Each row is a point on a landscape with many peaks, with its height.
A climber steps from a point to the highest of its 2 nearest points, and stops where none of them is higher. Distance is the straight distance between rows; heights are no part of it.
lalik height 132: [100  94 105  78 114  78 116 113 113  92  99  62 100  89 106 104 103 126
 108  64 124 102 125 114 114  94 134]
sof height 400: [ 92  87 112 105 120 123  65 130  96 113  84 113 101 116 123 115  82  62
 112 108 115 114  72 101 130 119 105]
Gunar height 100: [102 104 131 135  97 116 110  95  71  84  67 118  64 132 119 105 130  79
 119  98 121  39 134  68  80  98  86]
Vate height 628: [ 60 110 104 138  63  66 106  74 128  74 106  80 142 134 116  71 145 117
  71  61 104 136  89 111 117  87  74]
defi height 198: [135 108 100 114  87 110  99 126 118  87  83  64  55 107 100  64 101  53
  91  68  79  81  82  62  87  95 126]
larog height 238: [132  94  89 108 142 138 130  76  55 137  79 120  61 100  90 146  75  94
  99 110 113  73 120  93  95 104 104]
Ludi height 502: [ 80 109 129 100 107 131  74 114  78 122  77 120 114 119  88  92 103  69
 101 117 110 111  71 111 118 103  57]
Bug height 431: [107  88  54  52  91  89 116  92 133 119 122  60 131 119  98  82 111 107
  75  71  80 129  76 137 134 133  98]
fad height 498: [ 56  96 104  98 118  85  85  80 131 106 108  93 156 118  68  44 117 109
  90 107 111 126  75 138 125 111  83]
fonas height 464: [ 89  33  44  92 108 114 118  78  81 104  97 106  76  53 119 152  61 120
 106 113 104  55 107  97  97 130 117]
soko height 503: [104 101  62 113  43  91 113  91 154  83 102  79 107 104  56  79 119 121
  90  88  69 119  42 114 114  92  80]
Muru height 335: [112 106 111 105  75 118  86 109  78 106  75 105  94  70  83  89  78  92
 108 132  90 106  84 106  87 110 113]
pegut height 326: [113  98 100  70 104 109 103 122 118 135  95  73  98  94  89  89  81  66
  77  87  84 141  69 111  94 101  99]
Gar height 96: [104 130 125 109 120 107  53 113  76  90 138 155 126 114  64 103  81 123
 127 148  96 122  87 101  99  79  83]
gezok height 79: [ 96 118 114 139  38 113 102 102 130  67 104 121  96 102  75  70 139  90
 122 137  80  56  87  83  81  95  84]
dore height 398: [ 72  38  57  71 100 102  83  86  98 112 131  59 120  46 113 129  81 122
  70  78  97 117  88  93 105 126  93]
mubas height 389: [113 131 132 113  74  95  86 104  66  91  72 108 103  91 108  83 109 101
 115 127 107  94 116  88  85 102 113]
mupu height 131: [110  80  66 105  92  75 123 102 149  89 104  61  87  79  82 132 106 120
  73  68 105 122  96  83 116  72 105]
komib height 286: [103 114 113  85  98 101  58  95  63 109  97  95 127  80  81  68  79  97
  86 133  90 142  83  94  95 122 103]
bimip height 395: [115  88  56  96  90 101 124 103 100 113 104  56  99 133 101 105 128  97
  48  35  76 126 135 142 108 103 110]
zusek height 432: [100  68  88  82 106 115 101  83  59 106  92 109  89  76 108 130  78 130
 127 118 117  69 131 110  96 140 121]
Zov height 422: [ 95  91  68 109  64  99 113  91 115 106  92  45  98 124  97 101 139  91
  36  32  68 138  89 113  97 100 100]
rotuf height 153: [123  92  86  79 138 133  75  72  35 122 121 151  92 120 125 136  49 122
 139 114 103  77 108 104 105 147  86]
lel height 152: [ 99  61  64 114  69  92 119 101 109  79  76  91  68  54  88 146  87 142
 108  97 103  81  91 100 102  89 124]
nup height 341: [ 85  84 122 116 123 113  88 129 109  97  76 114  79 112 110 126  93  76
 122 102 131  98 106  96 110  94 107]
Tomi height 459: [101  95  49  75  70  73 111  80 139 103 116  66 124 118  60  85 119 138
  81  80  75 143  54 120 128 107  76]
raz height 115: [103 101  95 115  54 110  95 116 147  72  90 116  80  99  79  90 110 102
 136 129  88  80  80 101  99 116 126]
kopit height 173: [ 91  61  59 110  88 116 125 114  99  97  54  74  65  49 107 125  86  94
  81  93  92  59  76  95 103  84 140]
togu height 452: [ 88  88  93  88 125 103  81  94 119 120 127  89 143 125  87  55  75  92
 103 108  94 137  67 142 123 131 100]
bopek height 137: [114  89  83 113  63  85 108 106 137  72  89  95  73  75  88 107  89 122
 115 107  95 100  99 101  86 111 149]
Kole height 123: [103 107 117  75 118 125  75 103  90 111 148 140 118  88  57 110  82 122
 136 148  95  99 108 109 100  96  66]
getod height 113: [ 91  83  99 155  96 116 128  85  79  82  53 118  48 109 113 115 118  73
  92 107 111  39 130  57  72  92 108]
sogug height 1: [ 92  89 126 149  77  75 111 114 126  59  94  93  56 125 135  83 116  80
 113  88 110  60 107  60  56  87 116]
duv height 122: [ 87  90 109  81 152  80  93 106 111  87 117  92  94 110 124  99  73 114
 123  58 119 118 135 120 118 112 154]
lada height 415: [114  81  76  98 114 109  84 104 125 112 134  97 113 121 105  80  53  80
 105 107  86 141  83 123 116 144 125]
pide height 448: [113 123 123 104  67  87 108 105 100  87  74  80  94  72 102  79 132  95
  92 113 104  81 118  66  79  91 102]
Dem height 608: [ 93 142 138 102 115 132  83  91  52 113  75 142 111 136  86  91 126  79
 103 103 111  89  99 104 116  90  38]
rusef height 44: [ 96 129 137 118  89  65 124 110 138  93 125 125 101  90 137  99 133 110
 112 119 120  85 135  79  76  51  87]
kigo height 165: [ 76 123 134  86 122  78  91  99 118  73 118 132 115  89  96 101 107 118
 136 101 125  97 147 104 120  95 106]
fubin height 149: [108  87  85  85 100  94 125 120 128 103  84  40  89  81  97 104 123  94
  70  63 102  99  95  87 105  85 116]
Ferer height 172: [108  94  99 120  69 100 117 110 128  89  83  52  74  84  94  78 114  64
  61  58  84  97  88  74  74  76 105]
dese height 129: [ 87  76  83 153  73 108 137  89  99  78  64  96  67  75  98 126 124  93
  74  92 111  49 114  64  85  67  85]
lala height 535: [125 129 114 115 104  65 105 105 117  89  97  83  97  92 130  75 121  80
  76 109 105 112 136  48  90  86 130]
gafen height 575: [131  99  60  76  60  98 124 111 157 104 105  81  92  85  83  89  89  99
 104  94  71 104  54 124 112 107 109]
digik height 147: [ 82  78  95 146  56  97 124  99  99  80  64  64  79  65 106 106 119  86
  56  73  96  77  89  69  70  61  93]
Dodaz height 622: [105 166 144 121 115 116 130  54  67 114 123 171 112 133 113 109 127 110
 121 108  96  81 151 113  85  73  77]
kaz height 447: [ 80  96  87 108  37 124 112  71  94 101  65 104 108  79  64  94 132 100
  78 117  91  84  82 105  99 111  59]
gezub height 623: [116 130 116 127 101  77 101  92 108  98 108  90 113 123 139  62 108  69
  64  89  93 143 135  86  91  99 126]
zim height 406: [ 83  74 112  76 103 108  93  96  60 109 111  82 116  58 101 104  68 136
 113  90 120 102 117 127  83 118  98]
fanov height 388: [108 109  99 127  46 129 125  58  75 104  85 125 103  85  68 112 114 123
 106 129  92  75 118 125  80 117  89]
nali height 60: [ 72 105 126 128 129  64 131 116 126  72  93 110  80 107 138 107 127 103
 107 101 139  64 143  62  85  55 104]
forar height 43: [ 92 117 133 143  41  87 105 100 118  76 135 116 103 111 131  55 143  82
 111 127  93  52  89  65  65  90  67]
zereb height 114: [128 112  99  98 131  83  94 103  93  97 125 101  92 137 111  83  61 105
 109  73  95 145 143 129  96 116 147]
peti height 258: [115  74  78  96 103 141 136  74  81 141  85 117  73  63  79 147  69  88
  90 109 101  74 104 114  88  99  77]
Piv height 391: [106  61  56  80 102 106 102 104 131 124 134  76 116  94 131 111  60  72
  86  89  77 124  73 122 111 136 123]
sonov height 196: [ 85  77  73 109 128 119 132 120  73  94  49  70  66  74 103 119 110  97
  85 112 111  48 106  70 102  93 139]
bomiz height 87: [100 124 148 122 109  95  91 125  93  69  83 137  56 145 117 107 122  98
 145 104 114  58 117  74  70  71  96]
doga height 557: [ 50 114 127 108  86  77 106  89 133  92 104  92 142 120  83  63 130 100
  79  85 113 131  88 124 102  84  65]
fab height 230: [148 104  66  97 116 105  98 123 123 104  84  85  54  90 104  88  72  62
  87  94  73 108  88  74 108  99 152]
zuf height 705: [ 84 162 154 106 113 114 108  75  60 107 100 157 125 128  89  84 135  94
 118 104 101  80 126 122 100  73  45]
Lidez height 374: [ 63  60  71  66  90  88  82  71  91 105 134  54 141  77  96 101  93 150
  76  63  93 143  80 114 113 127  84]
kiz height 197: [110 134 119  91 135 131  89  63  70 111 111 162 102 133  82 122 112 107
 132 110 113  78 138 109 134 118  81]
mab height 224: [100  97  99  92 165 107 106 139  63 110  68  76  78  88 103 119  92  86
  91 108 118  83 100  69 111  68 124]
Gisu height 350: [ 77 115 122 121  69 106 117  72  91  99 113 131 137  97  71  99 132 131
 112 139 104  89 123 131  82  86  63]
dokor height 247: [109 107  92  44 100 113  75  94  58 132  99 109 125  76  76  77  85 106
 109 150  81  98  63 105 103 130  73]
leno height 181: [ 74 117 127  91 139 101  79  78  79  81 103 167 103 108 102 117 107 112
 143 106 124  83 155 105 135 118 100]
lepu height 217: [142 136 110  99 133 128 105  82  62 114  81 143  67 130  90 138 112 106
 117 108 113  69 130  80 113  97  88]
rim height 300: [ 93  84 110  72 162  95  79 127  95 100 105 133  75 110 116 141  62 110
 145 108 128  92 107 100 116  98 110]
Filur height 170: [101  75  87  58 128 119  86  88  47 128 116 119 125  96 150 132  59  88
 128 121 102  69  96 107 117 145  76]
pova height 8: [ 98 158 135 124 105  71 102  95 119  86 120 112 138 147 105  22 117  97
 111  97  88 121 103 131  95  80 100]
penad height 527: [ 58  74  92  88  58 106 100  91  93 112  70  70 116  74  86 111 125 101
  56  82  95 121  70 106 101 106  80]
Durek height 386: [ 63  73 115  88  91  99  99  88  94  97 127  96 133  75  80 109  80 146
 116  85 121 114 104 144  93  96  67]
nipu height 84: [136 136 125 105 107  92  62 134  85  85 104 131  88 118  87 110  75 119
 126 116 102 124  76  95  94  81 114]
zoga height 717: [ 87 115 107 137  72  80 118  83 122  89 110  73 126 141 135  57 133  79
  54  56  93 135 123 114  92 101  99]
bak height 250: [119 116 115  85 161  97  82 141  83 110  83  71  86 106 108 106  98  77
  82  74 114 114  95  75 116  67 116]
gagiv height 429: [ 80  31  52  78  99 113  97  78  73 113 117  79 115  51 124 151  80 129
  92  92 108  72  99  97 112 132  84]
Sefa height 462: [ 78  76  84 119  74 104  98  91 118 108  96  56 115  93  97 104 110  86
  44  64  84 150  86 116  97 109 118]
Zom height 292: [117  94  93  96  86 137  93 101  83 119  92 138  82  69  76 124  66  90
 121 141  89  87  88 111  90 107  92]
tugu height 275: [130  89  81  58 163  76  74 136  86  98 100 112  72 110 135 136  58 114
 129 115 108  90  72  75 114 106 138]
tor height 221: [116 102 104  27 118 102  87 117  73 133 109  95 112  71  98 105  76 101
 116 123  99  98  80 102 106 110  76]
nebof height 146: [ 93  97 113  79 111 101  87 109 131  91 137 122 111  86  73 115  95 119
 138 130 119  99 125 104 113 103  93]
Mevi height 360: [100  76  68  54 109 102 114 113 118 145 111  53 114  93 134 119  87  59
  64  75  66 118  60 126  98 111 112]
fev height 17: [ 96 121 132 141  62  70 102 100 134  66 116 102  97 134 148  49 131  87
 113  99 104  82 109  74  76 104 111]
tusop height 63: [ 82 138 133 105 128  89  69  96  98 105 126 135 151 115  51  57 114 111
 106 155  88 120  82 109  90  66  72]
Biva height 193: [117  82  80  40 122 102  76  97  60 126 128 107 134  74 137 123  49  80
 110 136  80  82  69  80  98 128  60]
bal height 253: [140  90  79  81 136  90  96 133 101 105  83  86  61 103 123 106  68  92
 115 103  88 101  80  85 102 109 168]
revi height 287: [128 110 107  83 136  98  70 128  98 120 101  92  94  92  92 108  72  70
  70  95  96 152  79  76 106  84 101]
vedi height 103: [139 127 110 102 123  91  76 126  98  94 105 110  84 144 106  92  66  97
 117  84  98 143  96 110 102 101 135]
vasip height 414: [106  94  57  58 102  96 116  86  94 122 125  72 127 133  87  71 108 106
  63  59  73 140 128 153 117 135  99]
senum height 74: [101 132 142 117 132  63  90 124 113  70  90 121  70 136 133  94 110  97
 126  93 119  96 123  69  84  65 125]
veku height 367: [ 69  97 103  97  70  99 114  71  88  95 116 113 136  88  56 120 123 158
 110 106 113  99 110 137 103  87  45]
pak height 112: [102  91  80 145  68  69 123  98 164  67 104  87  82  85 102 119 121 101
  74  85 106 107 107  61  97  68 105]
Taku height 30: [105 144 130 117  92  87  79 102 113  94 104 106 132 124  81  40 119  90
 103 133  91 122  84  98  95  93  93]

Two climbers start at each pair of points below. Name the first point that both come to, or write none.
fev and kigo: zoga
nali and lalik: Ferer
tusop and revi: zoga
lepu and bak: zoga
mab and defi: none
duv and mupu: fubin
